Points on a hilly landscape, in no order, each with its height.
A climber steps from a point to the highest of its 2 nearest points, and stops where none of them is higher. Distance is the straight distance between rows; heights are no part of it.
far h=337: [ 23 -32 -26  -4  44   2 -25  -2  22  -5 -10 -28 -16 -30   9  52   4  26
  26 -17   0 -45 -16  24  22 -14  -2 -21 -10 -27 -22  20  -1  17 -18  22
   7  -3 -12 -24  -3   3 -31  -4  -7  16 -23   8   3  14   2  30  21 -12]
Zaruf h=20: [ 18  13   6 -23  39  10 -53   6  14  10   6   9  -6 -22   3   2  36   1
  23  25 -24  12   3 -41 -42 -16 -20  25  -1  -7   0   2  21  -6 -20 -48
 -30 -62  16  13  -1  29  -2 -24 -11  50   3 -28 -18  22   0   0  11  34]
mer h=413: [-14  -3  -7 -17  29  -4  15   0   5 -18   8 -12 -39  -7 -49 -13  -9  11
 -20  13 -25  -8  16  73   2   1 -15  16 -26   5 -45  28  -3 -33  26  -2
 -62 -46  11 -24 -20 -15   7 -29  31 -14   1 -10  54   2   9   2 -19  -1]
dal h=406: [ 10 -19 -45 -12  21 -25  31  -4  -4 -19  14 -11 -15  12   2  22  22  22
 -11   7  -1 -40  -6  33  39  21   2   2 -19 -14 -23  -4   4  14  41  29
  -6  24 -18 -25   0 -36 -21   4  -2  -8 -25 -26  24 -34  20   0   8 -27]
bati h=611: [ 15   8 -23  40  22   1  -8   3 -19  -7  -5 -18 -13  34  21  48 -52  14
  21 -47  25 -24  -8 -25 -19  13  33  21   0   7   1  11 -17 -22 -38 -17
  -7  14 -33   3  12  -1  25  26 -41   6  -5 -19 -17  -2  -4  18 -20 -11]
nimom h=379: [  2  -3 -25  14  33  14 -12   5  -2 -13   3 -29 -29  -9 -33  15 -12   6
  -6  -4 -13  -9  14  55  13   4 -20   3 -35   4 -40  30  13 -25  10   3
 -34 -49 -17   5 -11  -3   9 -11  21 -17  -7 -18  52   0  -6  22 -20 -28]
tanof h=488: [ -4   2  -1  -2 -12 -12  -6  27  -3   6  -1  11   7  13  20  17 -12  25
  12 -25  28 -16  -1   1  19 -16  33 -12  -6   6  -6  -8   1 -12 -36  25
  29  15  18  -2  -1  12   4  16   5 -19  -3 -11 -12 -30  -8  14  -5 -14]
todu h=56: [ -3 -28  13   8 -18  -6  15 -10  10   9 -18 -14  -9 -11 -20  -2  26 -45
 -14  19 -25  32 -38  13 -12  19 -16 -21 -11  -9   5 -24  10  26  36  -3
  11  -1   6 -16   1 -14   2  -8  -7  -8   4   0  10  25   9 -12  33   8]
daro h=416: [ 41   9  17  -8  29  30 -18   1  -4  14   5 -38  -4   5  18  56  -8  -9
  18  11  -3 -37 -14 -45 -14  -8  21 -11 -17 -15  36  -8   9  15 -40 -13
  34  11   4 -14  21  21   2 -11 -34  26 -14  39 -17  13 -12  36  25 -17]
Gepat h=312: [ 10 -20 -12   9  20 -11 -38   3  21   0 -33 -17 -14 -16   7  39  -7  19
  22 -32  18 -24  -8  30   5  -3 -10 -20  13  -8 -33  11 -10  10  -6  28
   4  -2  -5 -24   6 -17 -42   4   3   4 -21   6  12  31  -6  11  12  -1]
Kul h=580: [ 14  13  31  -2  -8  37 -19  24  12  15  16   2 -30 -18  -6  16  -2 -20
   4  17 -35   7 -14 -17 -12  -8 -20   1  -3   1  -7  18   4   4 -54 -33
 -27 -26  19 -14  -9  18 -10 -28 -27   3   7  13  21  18   0  -1  10  -2]
mup h=44: [ -3  -6  12   8 -22 -11   5 -14  12  11 -15  -4   1 -12 -21 -14  42 -25
 -11  36 -21  54 -29  -1 -39   4 -31 -14   6   8  20 -14   7  25  46 -26
 -19 -13   2 -12   6  -9  -8 -21 -15  17   5  -8   1  35   9  -9  27  32]
ponup h=283: [  3 -13 -11  26  18  27  37 -10 -13 -41   7 -25   7 -27 -25 -32 -14 -38
 -15   9  -7  -6  23   6  12  23 -20   1 -12  -2  33   9  12   5  38  -6
  10  -7 -11  11 -11  14  14  13  11  36   4   9   5   8   2  -8  11  -5]
tekim h=368: [ -9   2 -16  25 -34 -17  -4  -6  -5  20 -11 -13  -1  34  10  26 -15 -14
   4 -21  27  17 -21 -19  -1  44  32 -17  -2 -10  23 -34   7  -8  15   6
  36  36 -21  36  30 -12  39  49   2 -28 -12 -18 -15  -8   8  18  -3 -18]
Biz h=205: [ -2  -2 -22  -8  14  -1  33   8   3  10  15  -1  35   2  23 -15  -3  15
  -3  13 -15 -10   0 -27 -11 -11  38   7   2  -2  31   8  17 -32 -43 -24
   0  -4  12   9  -8  29  32   6  -6  20  26 -11 -34 -24  -2  13  -7   7]
zifu h=66: [-17 -16   4   1 -25   2  26 -18  -7   7 -21  -5   9  -7 -19 -13  37 -38
 -35  27 -36  41 -23  25  13  19 -14 -30 -11 -17  -5 -23   4  16  37   2
  15  -5  13   7 -10   5  15  -9  19 -25   9  -7  20  -9   4  -2  10   7]
kon h=365: [  0  14  -1 -10  21  10  20  13  -3 -25  23  14  11 -12 -12 -44 -44   6
  10 -35  32 -32  52   4  32 -22   7  25 -12  34  13  26  -6 -21  16  18
  10  11  -1  16   9   7  15  12  17  -2  13   8  -5 -31   8 -16 -28  -7]
vazu h=30: [  6   7   6 -22   6   2 -25   1  21  11   1   1   0 -21  -7 -12  41  -5
  10  28 -32  30 -11 -23 -48  -7 -30   2   4  -4  14   4  16  10  11 -34
 -32 -34  15   6  -8  10  -7 -24  -4  40   6  -8  -9  26   3  -1  21  29]
fem h=259: [  8 -15  -9  14  20  -8 -21  16  19   9  -4  -7   8 -25  -3  -3 -15  11
  21 -31  25   9  19   4 -15 -11 -11   2  12  12 -17  18   8 -20  -5  14
   0 -34  16  -6   2   1   3  13  21  19  14 -13 -22  28  -2  -6   4  12]
lemo h=373: [ 21  -5  31  -6 -46  22 -14   6  -2  55 -24   3  -6  30  11  46   9  -8
  24  10 -16  10 -33 -27  -6  24  -1 -31  15  -6  -6  -3 -18  20 -60 -15
  27  -8  27 -14  18   4  -7 -18 -32 -37  26  23 -19  16  37  11   1  22]
nefel h=467: [ -4 -30 -29   3  13 -14  29 -12   4 -32   9  -9  -8   8   2  22 -13  25
   1 -24   0 -42 -18  22  24   7  11   5   5 -17 -19  17  -1  -2   3  10
 -15  23  -9 -21  -9 -12 -11   9 -13  12   1  -5   9 -20   6  -6  -1 -18]
Meva h=405: [  3   7  18 -37   1   5   0  10   1   3   5  29   8   2 -15 -24  29  22
  -4  33 -42  13  11  11  11 -33  -6   3   0  -6 -24  29  16 -26 -50  -1
 -26 -43  44  -9 -40  31   0 -23   2 -10  13  -3  15 -29  -7   4 -13  -2]
pize h=86: [ -9  16  19 -15 -11  18  33 -11 -10 -15   1  15  22 -15 -34 -55  10 -33
 -41  34 -13  10  24  14  29  -8 -12 -11  -4  15  14  -1  -2  -1  12  27
  28   5  18  17 -11  27   4 -16  33 -15   5  24   0 -31  -2 -13   3   7]
lani h=522: [-19  17   7 -24 -33 -12 -34   5  26  33 -17  46  14   5   5 -30  42   6
   0  11 -19  50  15   4 -27  -7 -18  -5  31   0 -32  -9  -7  -9   5  13
 -12 -19  23  18   7  -1 -12 -15  17 -13  13 -21 -18  -4   6  -9   6  42]
Gev h=333: [  6  -1  -6 -20  -4 -18  42  31  12  10  24   7  -9   7 -20   7  16  -8
 -24  12 -12  -3 -15   9  13  11  10 -20 -36  14  -1  -9   6  22  34  21
  24  15  17 -12   2 -18  21 -11   1 -26 -23 -40  11 -34  11   6  31 -16]
kav h=438: [  0 -18 -12 -48 -14  -4 -18  -8  14  30 -24  20  33 -15   8 -10  64  20
  17  42 -31  25 -15  21  -1 -15 -16 -15  11 -13 -22  13   8  -3 -10   8
   3 -39  41  -3 -16  29   2 -11  17   8  23 -20 -22 -13  12  12   4  27]
muni h=371: [ 37  -5   6  13  35  25 -21  -4   4 -10  -1 -37 -25  -9  11  54 -26   4
  27 -19  -2 -42 -17 -11   9  -4   7   2  -4 -12  12  10   1  15 -30   3
  10  13 -25 -17  10   5 -18  -1 -33  25 -26  21   5  23 -11  26  15 -16]
Zifod h=326: [-15  -2   9   4 -12   6  29  -7  -7 -22   4  26  22  -9 -19 -54 -33 -11
  -6 -17  24 -15  29  13  20   1   3  23  12  35  18   3 -16 -22  37  15
  14  14 -10  22   9   3  23  14  36 -15  24   8 -18 -28  20 -24 -26  20]
geso h=468: [  9  -1   2 -24  50   1  23  -1  10 -28  33   1  -4 -32 -30 -43  -1  22
  12   9 -12 -15  31  19  15 -34 -19  11 -27  12  -2  48  17 -39 -19   4
 -17 -44  24 -22 -38  23   2 -25  29  20  -9   8  33 -23  -6  -8 -10 -14]
zekas h=635: [  5  13 -17 -13  25 -19   0   5 -11 -12  23 -14   3  30  39  39 -21  39
   6 -12  18 -47  -5 -35  11 -19  38  18 -16   7  -1  10  -4  -3 -28  -6
  -4  28 -18 -11   3 -10  -5  10 -26  16 -26 -10   0 -29 -22  12  -2 -20]
Keniz h=200: [ -7  21  32   9 -29  15 -10  20  -9  25  11   4  -7  12  -1  -7 -10 -21
 -19   1 -22  39  10 -22 -12  17 -19   1  -2   2   2 -21  12  15  -4  -5
   1   0   3  34  12   0  19  -4  -4 -17   5   1   2   9  -8  -5 -10   9]
nanup h=286: [ 17 -23   4  20  27  -3 -37  16  15  14 -20 -26  -5 -28   3  31 -25   6
  35 -48  29 -16   6  11 -12  -2 -24 -16  16   4 -23  11   4   1  -4  37
  12 -14  -1 -18  17 -19 -15   7   5  12   3   5 -20  46  -2  11  10  12]
Gal h=361: [ -8  13  10  -8 -10   3  31  19   7 -10  26   4 -10   1 -18  -9  -9 -26
 -24  17 -18  -1  -1 -19  17  -4  -1  -1 -32  22   5  -2  17  21  22  10
  13  17   6  -2   7  -2  17 -13  -4 -20 -15  -1  18 -20  -8  -5  18 -12]
Sunef h=113: [-28  34  16 -16 -44  -2  12 -25 -12   1   5  37  12  21   6 -30   4  -8
 -46  19   8   9  12  -5  16 -12  14  12  12   1  -7 -37 -19  18  15  16
  14  43 -10  24  -8   1 -23  -4  20 -41 -11  25  12 -34 -20 -23 -15  -6]
samum h=145: [-19  20  -3  24 -31  14   9 -34 -34 -22   7 -10 -14  33  -5 -16  -8 -27
 -38  24   3  19  13  -1  14  42 -13  13 -12 -12  12 -31 -16  18  30 -20
  -5  27 -46  39  -1  -8   6  10   3 -16 -19  24  35  -7  -3 -16 -28 -15]
Ner h=353: [-11   5   5  10  -2   8   0 -15 -13 -39  10   5   5   5   6 -15 -26   4
 -11  -7  19 -13  28 -10  21 -10   0  30   8   4   2 -10  -7  11  15   1
 -10  34 -29   3  -7  -7 -24  10  -2  13  -7  34  12  -2  -9 -25 -14 -10]
Saguv h=360: [ 10 -16 -43 -14   4 -25  27  18   5  -1  21 -14 -22  13  -7  44  28  17
  -4   0   4 -21 -26  33  32  37  16 -29 -39  -1  -7  -1   2  19  32  17
  13  19  -3  -9   7 -30  14  14   3 -35 -29 -50  19 -34  17  23  21 -32]
muru h=441: [  0  26   5 -26 -10 -15  -3  27  -3   1  28  27   7  -1  11 -11  -4  19
  -2 -11  27 -11  26 -12  30 -22  26  -8 -15  23  -4   4  -3  -4 -17  26
  43   7  16  11   0   5   8  -2  21 -17 -14  -6  -7 -39 -13   0   5 -18]
Buz h=431: [-20  16 -35 -13   7  -8  -5 -10  -3  23  -6  20  36  -3   9 -39  33  24
  -4   8 -10  19  30   2 -19   1   4   3   2  -5  14  -7   6 -17   4  -3
   1 -24   7  45  -7   7  27  17  46  17  -2 -41 -20 -20   8  -1 -15  27]
riri h=563: [-24 -11   9   4  25  -6  13 -22   9 -43  -6   2   9 -26 -30 -40 -13   8
  11 -14  17   8  18  21 -10 -26 -21  15  41  22  14  34 -20 -11  26  -5
 -44   2  -1 -20 -25  -6 -48  -6  -5  22  17  27   7  35  -2 -22   1  16]
Gire h=470: [ 37  17  32 -15  20  45 -28  29  -7  26  11 -10 -22   2   8  68   6 -10
  14  -2 -18 -27 -24 -41 -13  -3  12 -18 -42   6  24  15   8  17 -51 -25
  32  -7  12  -7  10  23  11 -11 -27 -12   0   6   0  13   4  44  26  -2]
Zon h=402: [  1   0  -3 -48   6 -14  15   3  17  11   1  25  19 -10 -13 -32  48  28
  -7  34 -37  19  -2  32   5 -24   0  -9 -13 -14 -20  16   9  -9 -20  18
  -2 -31  31   4 -25  21  10 -27  33  -1   3 -11   2 -27   8   5   0   9]
tev h=653: [  1   0  27   3  -2  17  -8   9   2 -12   7   5 -29 -18 -14 -13   0 -10
   1  15 -14  20   6   6 -12 -14 -20   2   2   7  -9   8  -9  -2 -29 -17
 -49 -27   6 -24 -22  10 -27 -15 -15  10   4  21  31  35 -12 -13   0  -1]
fusaf h=76: [ -9  -8  22 -18 -23   4  40   1   0  -1  -6   8  10 -14 -35 -38  20 -40
 -26  31 -30  28  -3  33  17   1 -14 -28 -14   5  -5  -2  16  -3  15  23
  22 -17  41   1  -9   9  22 -15  22 -21  10   7   1 -12   5   1  17   5]
zaf h=547: [ 12 -12 -15  30 -16   3 -16 -44 -14  20 -38 -29  28   8  32  18  20 -41
  -9  10   8  11 -18 -16  -1  23  14 -24   6 -46  33 -47  -3  17  11  -3
  44  23 -23  11   6   4   7  22  -3  30 -11  16 -24  24  -9   5   2  -8]
bog h=505: [-11 -30 -22  28   9 -18  23 -28  -5 -10  -4 -11   4  10   6  -2   3   9
  -8  -2  -3   0 -34   8 -37  30   7  17   9 -26  18 -17   1   5  28 -34
 -32   5 -26  -8 -10 -21   3  17 -17  14   0 -14   2  16   8   4  -8   8]
giz h=733: [  8  24  20  -7 -22  -5 -39  25  16  33  -2  37 -21   7  17  19 -11  -2
   4 -19  16  11 -15 -18 -18 -28  12 -10  14   3 -42  -1 -21   8 -22  10
   0   5  17 -17  17 -21 -18 -17 -15 -43 -13   2  -3  15  -6   2  11  -8]
Rep h=417: [-21 -10 -32  -1 -18 -20  27 -19   4  24 -18  23  44   2  10 -37  20  22
   4   3   7  21  -5  23 -12  23   7  -1  22 -10   4  -9  -2 -20   6   8
   1  -3  12  18   2  -8  22  25  36 -10  26 -29 -31 -26  14   2  -9  25]
lobu h=225: [ 14  -1  -3   7  19  15  19  34  -2  -5  25  -5   7  -7  16   4 -30   2
   8 -12   5 -19   9 -35  -4 -15  24  13  -5  16  34  20  18 -31 -47  -4
  17  -2  15   1   4  35  32   0 -20  23  24   4 -34 -18 -13  13   0 -11]
Pipus h=485: [ 23  -4  -1  13 -27  26 -29 -30 -28  31 -32 -24   5  24  40  47  14 -33
  -3   9  -4   9 -31 -19  13  24  18 -28  -3 -42  17 -49 -11  27 -35  -9
  38  17 -23  12  11  15  -4  10 -17  15 -14  39  -7  25  -1  19  -7 -10]
gitet h=615: [  2   8  21 -15 -12 -19 -14  14  17   7   4  18 -12   8  18  32  -3  -3
  -2 -14  13 -22 -30 -22   1 -18  24 -11   1   7 -14  -7  -1  29  -5  15
  11  37   2 -20  11 -15 -24  -9 -26 -23 -33  11   7  -4  -4   1  25 -13]
Noli h=335: [  2  20   4   8  -1   8  17  11  -9 -20  22  -2   0   1  -6 -15 -17 -26
 -31  15   8 -14  27 -26  33   9   0   5 -29   8  17 -11  12  21  36  12
  31  27  -4  23  19   5   9   5  13   2 -13   6  13 -30 -15 -11   9 -20]
Zim h=633: [-11 -20   1  19  -5  -7  22 -25 -11 -17 -10 -14 -13  17 -10 -13  15  14
   8   6 -15  23 -31  16 -35  22 -14   3  26  -8  14  -7 -19   4   5 -48
 -57 -16 -22 -20 -27 -11 -20 -12 -23  20   9  -5  15  47  16  -8 -15  18]
mige h=271: [ -4  39 -11  -1  13 -19 -14  13  -4  23  17  -1   3  31  29  21  12  22
   1  -5   8   1   3 -50 -28   1  24  14 -11   9  24 -25   8  18  13 -24
   8  23 -13  32  26 -14  38  17  -3   3 -32 -34 -14 -15 -17  11  14 -16]
bezif h=168: [-23  27  18  20 -27 -13   7 -31 -27 -10  16   2 -21  41  -6 -24 -14  -6
 -30   6   0  23   4  -8  -8  19 -16  32   8   6   9 -33 -20  17  39 -24
 -19  26 -44  33  16 -27  -2  -3  -7 -24 -19   8  29  18  -4 -27 -24  -1]
Basig h=521: [ 28   3  27 -15  13  38 -29  17   3  25   7  -5 -25 -21  -7  43   9 -12
  11  11 -36 -12 -22 -20   1  -6  -2 -12 -29  -3   6  28  13   8 -55 -31
   4 -33  16 -10   3  28   9 -20 -23  -3  18  -5  11   5  13  25  13  -6]
Bakul h=244: [ -1  55  -4  -3  22   2 -25  24  -9  11  38  -5  -7  10  23  12   2  14
  -9   3  -4   2  25 -46 -16 -12   0  26 -25  14  15 -15  12  11   0 -22
  -7   1 -12  24  16   2  27   3  -5   5 -27 -19  16  -9 -24  13  -2 -13]
Kidod h=311: [  8 -25  33   8 -47  -9 -12 -15  13  14 -25   3  -4  -7  10   1   7 -28
  14  10  17  18 -32  -1 -19   0 -13 -18  41  -7   5 -22 -20  19  -4   9
  13  27   5 -31  15 -14 -49 -13 -25   3  -6  46 -25  52  10 -21  21  16]
rogam h=403: [  8  24  20 -20   8   0  -5  34  12 -11  32  21  -1 -29  -4 -25 -22  -5
  -1 -21  25  -9  36 -20  21 -29  -1   6 -17  32   1  17   7 -12   3  33
  26   9  17   7   9   7  -1 -14  16  -4  -7  14   4 -13  -8  -9   8  -9]
Dovi h=179: [ -5   6   9  18 -23  10  12  18  -9  12   3   4  16  -3  -2 -29 -19 -16
 -18  -1   0  20  13 -18  -3  -1  -3  -7  12  15  21 -11  12  -3   2   6
  31   7  14  27  17  17  26  16  12  -4  22   0 -23  -3   2  -6  -6  10]
kateb h=306: [  9  10  -9   4 -13   9  -2  -1 -24 -31  10 -11 -19  15  -5   5 -31 -22
  -9 -13  27 -35  36 -10  36   1   1   5 -12   7  -3  -5   7  23  39  24
  27  46 -27  23  17 -12  -4  10   4  -3 -15  23   3 -26   3 -21  -6 -15]
Muval h=432: [  4  -2 -13  31 -22 -11 -24   5 -10  28 -17  -2   6  38  28  34 -19   5
  25 -39  24  11 -21 -14 -18  42  21 -11  15  -4   2 -25  -7 -18 -30  -7
  20  15  -6  16  17  -3  25  34  -9 -29   8 -24 -23  -6   5  23 -19  -2]
Tozo h=503: [ 16  -1 -15  21  14  -6 -30   1 -14  26 -27 -11   5  21  29  46 -11  20
  34 -33  29  -4 -10 -21 -34  15  20   2   6  -4   3  -4 -13 -18 -33   2
  10 -13 -10   4  20  -8  27  30  -9   6  10 -36 -36   7   6  27 -10   4]
misop h=437: [  9  -3  12 -20  36   7  -4  10   7 -16  31   7 -11 -35 -17  -9  -3  22
  12  15 -25 -12   9   9  25 -30  -8  11 -13   0  -9  45  23 -35 -58  -2
 -18 -44  28 -31 -34  25  -5 -17   3  11  16   3  30 -15  -8  12 -12 -20]
Leko h=199: [-17   7   4  13 -21 -21  -7 -17  -6 -10   9   9 -29  23 -10   3 -20   2
 -13 -17  19   2  -5  11  -5   6 -10  27  10  -1 -31 -19 -22  16  45 -12
 -40  26 -46  -2   7 -40 -23  -6  -5 -26 -29   0  41  21  -7 -24 -10  -5]
nin h=571: [ -8 -11  18   3 -22   7   2  -7 -12  -5 -15  -6  -9   5  -4 -13  25  12
   2  23 -27  26 -22  22  -9  -1 -10  -3  23 -11 -10   2 -11   0 -24 -29
 -36 -28   3 -22 -24   7 -22 -13 -15   5  16  14  13  21   6  -9 -10   9]
neta h=636: [ -5 -28 -34   9  -4 -13  -2 -31  -6   2 -34 -11  24   4  30  12  15  -2
  -1   2  21  -6 -24  10   5  22  22 -12   7 -40   9 -17  -2  -3   2  11
  12  12 -14   4  -3   0  -3  37   8  20  -2   3 -16   1   5   5   0  -5]
Dubag h=748: [ 29  20 -25  19  47   7 -12  15 -23 -29  23 -28 -10  14  29  46 -41  27
  18 -25  12 -47   7 -28   3 -11  27  27 -19   1  16  29   1 -13 -31 -15
 -12  16 -37  -9   4   2   5  15 -39  14 -23 -15  -5 -19 -17  25  -5 -25]
sesig h=404: [ -6 -31  -6  22   0  -4  22 -13 -13 -33   2  -6   7   3   3  -9 -40   7
  11 -28  15 -21   4   7  14   3  19  27  30   1  13   7  -7 -19 -13   3
 -13  20 -20 -14 -10  -6  -8  15 -15  19  18  19  -9  -8   4 -13 -17  -2]
Kob h=258: [  3 -23   7   6   4 -16   7  22  22   8 -18   8   9 -11   1 -15 -27  16
  32 -21  32   9   3  -3 -15 -16  -9   6  36  28  -6  20  -6 -20 -15   6
  -2  -9  22 -32   9 -18  -8   2  -5   2  28 -14 -41  16   4 -12   0  26]
sav h=472: [-18  26   4 -18  -6   1 -38  10  11  20 -10  24  33  -6   0 -39  35  15
  -2  23 -12  40  38  -4 -22 -21 -17  -3  20  -6  -4   1   8  -9   2  15
   5 -25  19  38  -6  19  10  -4  31  19   9 -15 -10  -5  -7  -3  -5  32]
Pilot h=550: [  5  -1 -13 -20   9 -12 -14   2  -5   4  -4   7  19  15  45  32   3  42
  12 -12  33 -46 -12  -8  22 -24  42 -10  -3  -9  -6  -2 -18  10 -41  22
  23  25  -6 -18   1   5 -23  13  -2   9 -11   5 -20 -28 -22  14   5 -13]
lonup h=346: [-12  -4 -33  15  27   7   4 -12 -10 -11   2 -28 -18  -7 -14  -4   7  -7
 -10  11  -9   7   5  30 -11  31 -27   1 -36 -15  -9   6  15  -7  28 -16
 -45 -40 -25  25 -15  -4  23  12  25   9  -4 -25  35  14   4  17 -14  -2]
ruvu h=246: [ 25  -4  -2   3  25  17  20   8   3 -27  29 -26  10 -29  10   0 -22  -8
   7   5  -9 -27  16 -28  16 -14  18   4  -5  -2  48  18  23 -20 -41   4
  13  -4   0  -9 -12  30  -2   2 -19  47  18  27 -15   0 -17  14   0 -23]
Sovoz h=424: [ 14  -3   7   8 -41  24 -23  -5 -12  41 -16 -14  -2  24  19  46  15 -22
   8  -1 -20  12 -37  -5  18  31   5 -30   0 -24  -4 -13  -2   7 -52 -12
  29  -7   2  12  11  24   7  -1 -23 -16  17  19  -6  13  19  29 -20  -1]
rut h=292: [-17 -10  16  16  -7   3  15   4   0 -13   6   7  -5 -17 -31 -33 -34 -21
  -4 -26  25   0  29  14   3   7 -12  19   5  37   2  -5  -4 -11  58  18
  -5   4 -13  17  19 -18  22   1  26 -21  19  -5   0   2   5 -25 -17  13]
bafer h=223: [ 11  36  14  13   2  20 -37  29   0  22  19   1 -21   5   6  25  -2  -5
  -9   1  -9  14   9 -31 -21   1  -7  10 -22  -5  -7 -14   4  19  -9 -15
  -1  -6 -14  19  14   8  11  -6 -13   8 -16 -11  17  24  -9   9  -3  -5]
ziv h=229: [-15 -10   1  13  11 -24   2  -1  16 -14  15   0 -26  -8 -10  -3 -26   2
   8 -29  15 -12  -3   4 -12  -8 -14  15   7  11 -10  -9  -3  17  51  -4
 -24  21 -16 -18  10 -35 -13   1 -14  -3 -24  -2  18  29  -5 -28  13  -3]
rar h=265: [ 14   0  -2  14  23  28  16   1  -6 -43  14 -22   3 -33 -16 -19 -20 -16
  -4   3 -12 -16  24 -13  27   0 -14   7 -11  -1  40  17  17  -9   2  -1
   6  -5  -2  -1 -12  25  -3   5  -6  45  13  30  12  10 -17  -8  -1 -13]
Deba h=99: [-25  35  30 -22 -37   5  13   2  -2   8   7  39  20  14  -3 -38   1  -8
 -36  18 -11  21  16   3  22 -18   2  -2  18  14 -11 -20 -11  -4  -2  21
  12  21  22  26  -3  10  -3 -14  28 -42  11  13  -1 -31 -12  -7  -9   1]
zudu h=504: [-33  -1  19   6  13   2  -5 -16  -7 -41 -14   8 -22 -13 -32 -40 -15   5
  -5  -5   7  21  29  40 -11 -29 -23  15  11  18 -18  26 -35 -14  31  -9
 -63  -9 -16  -8 -31 -17 -48 -22   2   7   5  32  34  35   0 -24 -21   4]
fedi h=260: [-16 -21 -16  20  23 -17  -2  -7   6 -22  -4  -6  -7 -25 -23 -20 -12   1
  -1 -27  31 -12  33  24   2   5 -23   4   1   9  -3  -1  -6   2  61  19
  -2   5 -12  12   7 -21  -4  16  31  13 -15  -1   3  19   0 -22  -1   9]
vuti h=421: [  1 -35 -19   7   0 -33  42 -38   9  -4 -18  -3  30   6   2   0  21  13
  -7  17  -6  -5 -42  14 -29  13   9   6  31 -17  24 -14  -3  10  26 -16
 -14  30  -7 -29  -9 -26 -12   7 -22  20  11  -9 -24  13   6  -7  20  24]
Luvur h=307: [  8   9 -24  15  28  12  30   3  -5 -21  22 -19  15 -26  -3 -19  -7 -26
 -11  13   4 -13  30 -18  14  16   9  -2 -41  -8  37  16  21  -3  39   5
  40  -2  -6  34  12  19  41  14  18  28  -6  -9  -7 -21  -3   7  10 -19]
gik h=486: [-19 -25 -21 -11 -21 -10   1 -16  -4  15 -40   7  37  -6  15 -24  46  11
  13  22 -20  21 -13  39   3  17   0 -19  25 -31 -15   0   1 -19 -10   1
  -9 -24  18  -2 -21  13  -8  10  16  -9  35 -13 -15  -4  14  11 -13  13]
dibi h=313: [-25  17 -13  11 -19 -22  -7 -10   1  23   0  11  -6  29  15  11   4  15
 -11  -3   8  13 -15 -20 -22  17  13   7  -3  -9   7 -42   8  17  35  -7
  13  33 -20  23  26 -27  20  24   8 -31 -23 -34   1 -10  -5  -5  -1  -4]
Fatin h=606: [-15  13   0 -25 -23 -22 -43  13  24  42 -22  51  -2   5  16   2  25  13
  11 -12   7  29 -10  14 -22 -15   5 -12  27  -2 -67  -8 -17 -12  -2  12
 -17 -10  25 -13  10 -21 -14 -16  14 -39  -2 -18 -15  -4   7  -8   6  12]
mokuf h=327: [ 13  -7  25 -11 -41   0 -16  19  21  50 -32  22   3  38  16  30   8  -4
  35   6  -7  24 -25 -12 -24   9  -6 -14  36  14 -26   6 -16   6 -39 -19
  11 -15  39 -23  19  -7  -2 -10 -26 -32  36 -16 -40  -1  23  -7  -5  39]
Sebur h=294: [ 17 -18   9   0 -10  -4 -11  21  12  30 -30  18   6  23  13  25  -7  16
  32 -14  13   2 -23   1 -14  -9   6   4  37  20 -32  18 -10 -19 -48 -15
 -10 -23  33 -34   1  -6   0   4 -20 -30  32 -21 -37  -5  18  -3  -6  24]
Fam h=359: [  2 -32  11   2 -25 -22  12 -33  14   3 -23   5  17  -2   5   2  10   3
   2   8  14   7 -41   5 -19  -7  -1  -3  33  -4  12 -19  -6  17  10   1
   7  25   5 -35   4 -11 -33   5 -14  13   4  21 -22  28   1 -19  18  15]
remu h=280: [ 18  13   3  -5   3   0  11  10 -16 -38  31 -12 -15   2 -13   2 -43 -30
   5 -35  30 -52  55 -25  42 -17   4  16  -5  32  21   9  30  16  38  18
  33  56 -27  14  19 -12   1   0 -15   9 -10  25 -17 -25   4 -26   8 -27]
dudev h=458: [-25  -8  17   5   8   2  26  -4   1 -30 -14 -12 -28  -8 -45 -19  -5  -3
 -16   6  -9  15   7  60  -5   0 -23   1  -2  11 -28  22 -21 -12  34  -7
 -54 -27   5 -18 -21 -13 -20 -22  14  -1   6  28  41  28   7 -11  -6   0]
Dul h=552: [  2 -37 -21  -8   4  -7   5  -4  -1  11 -24  -5  25 -10  20  12  17  20
  18   0  -2 -10 -31  20  13  15  17 -13   0 -30 -12   4   4  -6 -29   3
   5 -19   7 -16 -16  13  -2  16   2   1  17  -6  -9  -7   7  12  -7  -5]
febep h=508: [ -9  -7  -5 -10  45   5  17 -14  13 -43  13   2   9 -36 -36 -53   4  12
  14  -1   2  -2  37  18  12 -28 -25  10   2  14  11  39  -3 -22  20   5
 -30 -25  15 -14 -28   6 -21 -15  15  33   3  23  19  16  -6 -19   2   3]
zepab h=128: [-31  31  11   4 -36  14   8 -40 -20  -8 -13   7   8  24  -2 -19  28 -25
 -45  31  -4  19  11  13  14  18  -8  -1   2 -19  -9 -36 -20  23  33   8
  12  31 -27  29  -6  -6  -9   1  28 -33 -20  15  31 -16 -18 -12 -10   0]

Call two points neighbours if one is among the 2 nearest of the other. Go from one point of each pair to the other, from neighbour to neighbour, staying as high as possible. Name the lowest point that can't be avoided.
nefel and Gal: Gev
giz and neta: Rep
tev and Zim: nin
neta and riri: Zon

Where does a climber stop that starts at each point below?
Biz: Gal
nanup: tev
lobu: Gal
Sebur: neta
Sunef: Dubag
Zifod: Dubag
mige: Dubag
mup: Dubag
